Each row is a point on a landscape with many peaks, with its height.
A climber steps from a point to whichever of its 2 nearest points has the largest rise for the distance, and stops where none of them is higher. Distance is the straight distance between rows; heights are no part of it.
<529>: [165 118 122 148  69  64 143 132 121 149 161  81 144 188  71 105 104  80
 145 138 108]  (h 646)
<759>: [128 135 129 129 178 138 131 101 100 108  83 137  99 144 151 130 146 129
  92 150  92]  (h 494)
<213>: [ 82 127 144  96 116 107  61 190 123  88 110 110 158 167 131 149  84 175
 112 118 139]  (h 52)
<924>: [ 92 136 172 114 159 127 132 148 102 150 134 136 198 134 108 132 162 148
 168 122 131]  (h 416)
<313>: [120 122 168 108 130 124 157 149  99 120 139 107 137 179 119 118 151  89
 126 144 107]  (h 526)
<633>: [121 126 147  83 128 152 149 128 139 165 156 149 134  65 123 143 157 143
 129 107 160]  (h 430)
<17>: [172 121 132 121  52 111 159 130 127 146 164  91 135 166  93 130 138  74
 150 130 115]  (h 555)
<437>: [165 152 116 109  88 164 183 112 141 171 154 137 111  64 129 159 178  99
 152 120 131]  (h 273)
<952>: [171 104  71 161  71 126 110 124 169 129 146 120 109 136 117 120  72 130
 129 105 148]  (h 664)
<830>: [149 136  82 173 148 120 151  79 139 124 109 124  70 134 137  98 103  91
 116 139  98]  (h 505)
<441>: [131 101 117 144 145 172  66 141 152  87 124 155 142 154 167 114  98 175
 110 113 158]  (h 62)
<387>: [102 127 168  77 172 122 178 118  88 122 123 139  96 110 125 112 169  85
  90 151 115]  (h 417)
<618>: [ 72 106 121 117 171  82 108 117 147 142 114 137  87  72 131 134  86 175
  90 129 146]  (h 333)
<478>: [126 129 169  82  98 147 167 140 125 175 179 131 156  77 105 150 172 116
 154 114 150]  (h 459)
<743>: [124 128 174 112 161 145 183 121  96 122 134 125 109 142 127 107 181  65
 121 150 104]  (h 467)
<35>: [ 91 134 177  87 148 152 102 170  99  96 107 128 176 166 141 149 156 162
 122 127 125]  (h 87)
<40>: [145 118 144  90  65 109 158 140 132 185 188 109 149 101  82 136 142 105
 150 108 145]  (h 493)
<912>: [ 73 104 122 112 184  75 121  96 134 127 111 143  51  60 132 118  87 143
  62 146 129]  (h 396)
<42>: [179 131 113 200 103 138 133 144 138 127 171 132 154 139 125  88 139  85
 189 115 142]  (h 363)
<46>: [156  96 125 137  78  82 121 140 144 139 188  92 145 170  89  93  84  97
 141 114 140]  (h 546)
<477>: [188 126  84 191  71 176 113 133 150  90 141 143 137 167 137 112 126 108
 148 121 152]  (h 481)
<740>: [155 116 127 154 150 188 111 135 162  98 162 162 133 120 171  86 140 127
 133 108 162]  (h 116)
<655>: [122 139 134 150 131 108 110 151  86  96  85  96 141 222 125 127  98 119
 118 157  91]  (h 468)
<252>: [106 117 107 156 182  88 145 100 113 127 115 120  71 134 124  88  88  94
  96 146 106]  (h 663)
<120>: [123  98 122 127  88  96  82 169 142 115 145 101 147 184 109 117  56 147
 118 113 144]  (h 586)
<1014>: [107 108 121 129 127 137  59 163 133  88 104 134 155 171 144 133  83 180
 107 122 145]  (h 42)
<501>: [ 65 128 138  94 136  67 101 166 111 145 111 110 156 116 108 150  97 178
 123 114 144]  (h 243)
<661>: [116 117 182 118 132 149 113 155 129 115 180 136 211 159 113  95 146 126
 187 106 150]  (h 159)
<212>: [130 118 128 117  87  91 131 141 138 188 163 112 174 101  80 144 122 150
 159 101 151]  (h 547)
<471>: [113 115  89 121 146 114 115  70 163 128  84 148  50  73 154 153  92 172
  71 147 116]  (h 460)
<1090>: [ 93 149 154 108 124  93 111 169  79 124  85  95 167 168 110 170 136 150
 130 142 107]  (h 340)
<599>: [163 165  69 142 137 148 145  57 145 131  73 145  78 101 148 149 142 123
 102 141  95]  (h 379)
<989>: [ 99 136 148  62 141 108 179 100  93 118 104 120  71 124 116 136 141  83
  73 154 101]  (h 369)
<84>: [156 127 150  97  90 193 143 134 120  97 118 128 132 180 142 158 175 108
 123 140 110]  (h 603)
<856>: [133 130  85 182 126  78 124 120 113 170  99 115 150 133  97 145 100 163
 149 131 115]  (h 446)
<268>: [106 120 133 131 132  89 113 142 139 170 165 126 190 104  85 114 111 164
 172  94 159]  (h 622)
<209>: [156 129 110 116  67 127 141 131 125 153 123 115 148 133 102 170 143 141
 139 122 123]  (h 255)
<1095>: [171 150 123 142 129 163 180 111 133 130 148 138  88  95 151 103 175  63
 153 132 118]  (h 298)
<220>: [174 149 132 186 104 130 150 144 127 162 183 127 167 104 114 103 171  82
 217 118 134]  (h 411)
<936>: [170 139 138 167  89 177 143 134 119 134 144 141 192 128 124 157 196 126
 199 130 135]  (h 193)
<440>: [ 94 120 179  87 113 114  94 163 129 132 168 125 218 152  90 126 126 161
 180  98 155]  (h 181)
<709>: [122 125 118  99  97 104 149 128 127 161 126 117 119 115 104 158 122 137
 115 119 135]  (h 286)
<227>: [152 133 114 118  94 164 120 131 109 104  88 121 136 187 139 168 145 128
 117 141 109]  (h 672)
<861>: [ 83 139 113 101  98  84  72 140 119  84  75  90  58 145 142 171  36 136
  70 147  91]  (h 192)
<461>: [138 138 162 131 171 180 152 121 111 124 122 155 144 120 162 126 201 126
 137 138 117]  (h 191)
<492>: [ 96 121 162 122 162 110 133 140 143 158 198 136 183 100  93  74 120 123
 182  95 165]  (h 541)
<304>: [125 106 109 139 112 107 103 140 128 117 118 105 117 176 122 122  74 134
 109 128 130]  (h 685)
<18>: [ 77 105 149 108 180 104  80 135 128  84 106 123  82 135 159 106  73 146
  69 139 122]  (h 277)
<896>: [106 143 159 111 105  84 123 168  76 112  92  82 143 206 107 144 123 110
 122 157  94]  (h 400)
<37>: [128 111 146 140 153 139 149 139 135 126 165 131 131 134 132  77 131  97
 137 115 141]  (h 677)
<450>: [141 140 160  95 158 183 148 125 151 147 166 171 133  54 156 125 179 136
 135 112 157]  (h 399)
<214>: [145 120  72 160 116 122 123 107 176 164 128 145 104  79 128 138  95 165
 128 110 155]  (h 666)
<247>: [151 139 118 136 149 167 142 114 140 132 115 154 117  99 155 132 167 140
 117 126 126]  (h 226)
<466>: [132 116 113 174 118  91 103 137 106 110 114  96 134 211 111  98  73 114
 127 143 109]  (h 562)
<808>: [127 127 158 137 124 104 154 138 136 179 215 120 175  92  83  90 143  92
 195 105 152]  (h 491)
<785>: [174 147 128 124 129 180 161 122 167 128 172 156  79  59 175 100 175  81
 138 116 146]  (h 336)
<981>: [115 129 115  81 119 106 160 100 121 142 114 117  78 110 113 149 122 113
  81 137 122]  (h 326)
<9>: [163 148 150 132 135 202 146 139 162 135 177 168 125  63 175 110 187 106
 170 112 154]  (h 368)
<623>: [151 138  98 120 123 168 104 101 132 101  71 142 112 136 162 170 135 174
  84 140 113]  (h 693)
<274>: [110 138 190 139 163 159 165 140 106 141 172 136 184 112 120 112 195 101
 197 132 133]  (h 528)
<678>: [103 132 136 127 160 129 116 141 113 143 109 148 171 116 129 145 145 178
 138 119 139]  (h 356)
<549>: [124 137 166 139 138 119 160 140  94 162 147 120 191 134  95 129 176 117
 189 136 114]  (h 473)
<262>: [149 132  82 148 104 148 101 111 128 107  76 128 120 162 138 163 104 162
 110 136 116]  (h 787)
<992>: [ 74 127 122 102 112  82  57 179 125  86  83  90  92 138 144 167  49 162
  81 130 124]  (h 213)
<194>: [123 123 169 130 129 176 111 156 101  95 120 135 199 188 136 139 169 150
 157 131 127]  (h 112)
<518>: [182 129  67 170  83 160 120 105 156 105 122 128  98 163 135 116  96 103
 127 124 123]  (h 557)
<940>: [153 134 121 166 124 167 133 137 140 135 146 147 173 118 133 124 161 138
 172 115 148]  (h 167)
<1106>: [125 125  92  91 117 126 136  86 167 146 109 141  63  64 139 165 106 158
  77 125 135]  (h 419)
<30>: [124 117 121  87 139 142 142 108 154 149 138 158  91  62 146 146 132 155
  86 118 151]  (h 389)
<52>: [101 112 106 139 191  81 154  79 132 134 113 142  46  78 128  96  95 110
  83 151 118]  (h 501)
<663>: [147 135 151 160 125 112 175 133 115 170 185 114 150 104  98  94 166  65
 193 128 128]  (h 449)
<515>: [118 119 185 142 149 168 131 152 107  98 155 132 187 184 132  98 168 102
 171 132 126]  (h 137)
<855>: [ 69 102 164  86 207  91 108 130 116  93 122 142  89  98 151  96 108 135
  62 138 136]  (h 329)
<364>: [180 149 121 142 104 183 170 106 136 108 131 124 101 149 150 113 177  57
 147 141 105]  (h 268)
<629>: [119 147 125 122 137 116 144 114  84 118  68 108 105 179 118 147 138 111
 104 161  75]  (h 414)
<443>: [142  98  69 142  95 113 120 102 187 140 141 121  75 104 132 126  64 137
 103 111 149]  (h 789)
<975>: [114 136 114 135 166 125 127 118 128 172 104 156 149  70 132 161 144 200
 129 121 143]  (h 305)
<459>: [ 98 127 147 115 204 114 128 116 104 114 100 143 108 113 150 109 138 148
  88 148 117]  (h 410)
<184>: [166 127 134 199  95 151 108 154 147 111 197 149 198 147 118  79 146  95
 215 105 158]  (h 317)
<566>: [156 114 107 156 138 180 106 128 148  87 132 149 114 154 167 104 115 131
 111 121 138]  (h 88)
<773>: [150 151  69 165 128 134 143  69 133 127  74 122  95 149 138 135 113 115
 118 148  88]  (h 429)
<98>: [189 152 104 168  76 174 156 121 137 117 132 131 135 146 131 130 171  81
 173 130 120]  (h 242)
<823>: [127 127 152 123 153 181 116 145 151 119 159 160 166 114 147 111 148 153
 152 104 158]  (h 141)
<488>: [128 127  85 173 150  95 138 110 143 173 119 130 121  94 109 129 101 158
 136 119 134]  (h 556)
<416>: [ 97 155 123  95 119 100 116 119  94  90  65  92  80 178 135 156  94 105
  75 164  75]  (h 360)
<990>: [163 156  88 114 106 155 171  88 155 160 121 148  80  67 141 159 157 111
 119 127 121]  (h 293)
<682>: [116 117 111 100 167 120 110  55 149  96  81 151  36  78 170 129  99 146
  43 154 104]  (h 518)
<591>: [148 151  92 163 152 143 145  99 133 161  96 158 127  82 143 151 155 165
 135 129 128]  (h 261)
<933>: [122 137 119 148 127  97 134 133  88 158  90 107 160 151 104 156 136 153
 145 139 109]  (h 359)
<795>: [ 89 129 135  95 149 103 106 127 105  88  84 109  71 154 146 133  91 125
  60 156 101]  (h 322)
<731>: [162 165  78 140 141 133 170  60 154 143 109 149  58  65 144 122 142  95
 116 133 109]  (h 331)
<331>: [179 122  83 206  93 128 111 132 138 118 140 129 152 164 112  99 107 119
 162 119 143]  (h 406)
<545>: [131  98 148 111  70  93  93 162 147 131 180 100 174 173  99 112  89 133
 139 101 154]  (h 515)
<354>: [ 70 134 165  74 153 123  76 181 112  86 100 116 150 146 150 149 115 171
  99 122 140]  (h 67)
<777>: [175 134 119 154  64 149 138 130 118 132 124 120 173 167 111 163 163 120
 160 135 118]  (h 224)
<746>: [ 81 129 160  78 109  86  89 179 117 137 137 108 185 136  97 153 117 173
 148 105 147]  (h 208)
<4>: [105 127 180 120 175 138 166 140 116 150 169 136 156 106 115  91 165  92
 158 122 143]  (h 580)
<373>: [148 118 139 132 112 155 146 136 130 117 152 114 128 164 132 110 141  92
 133 127 127]  (h 592)
<469>: [135 135 110 121 165 144  95  77 131  87  63 146  73 115 177 145 116 166
  60 155  94]  (h 600)
<923>: [ 56 120 138 100 165  82  57 156 123  80  82 115  71 107 161 150  65 166
  63 143 122]  (h 241)
<725>: [ 53 109 130 106 164  62 102 146 133 152 123 124 127  79 111 141  78 185
 114 112 156]  (h 285)

For each start below, name the point where the climber stops.
<364> | <268>
<992> | <759>
<1014> | <37>
<936> | <37>
<1106> | <262>
<213> | <252>
<247> | <37>
<440> | <252>
<30> | <268>
<184> | <268>
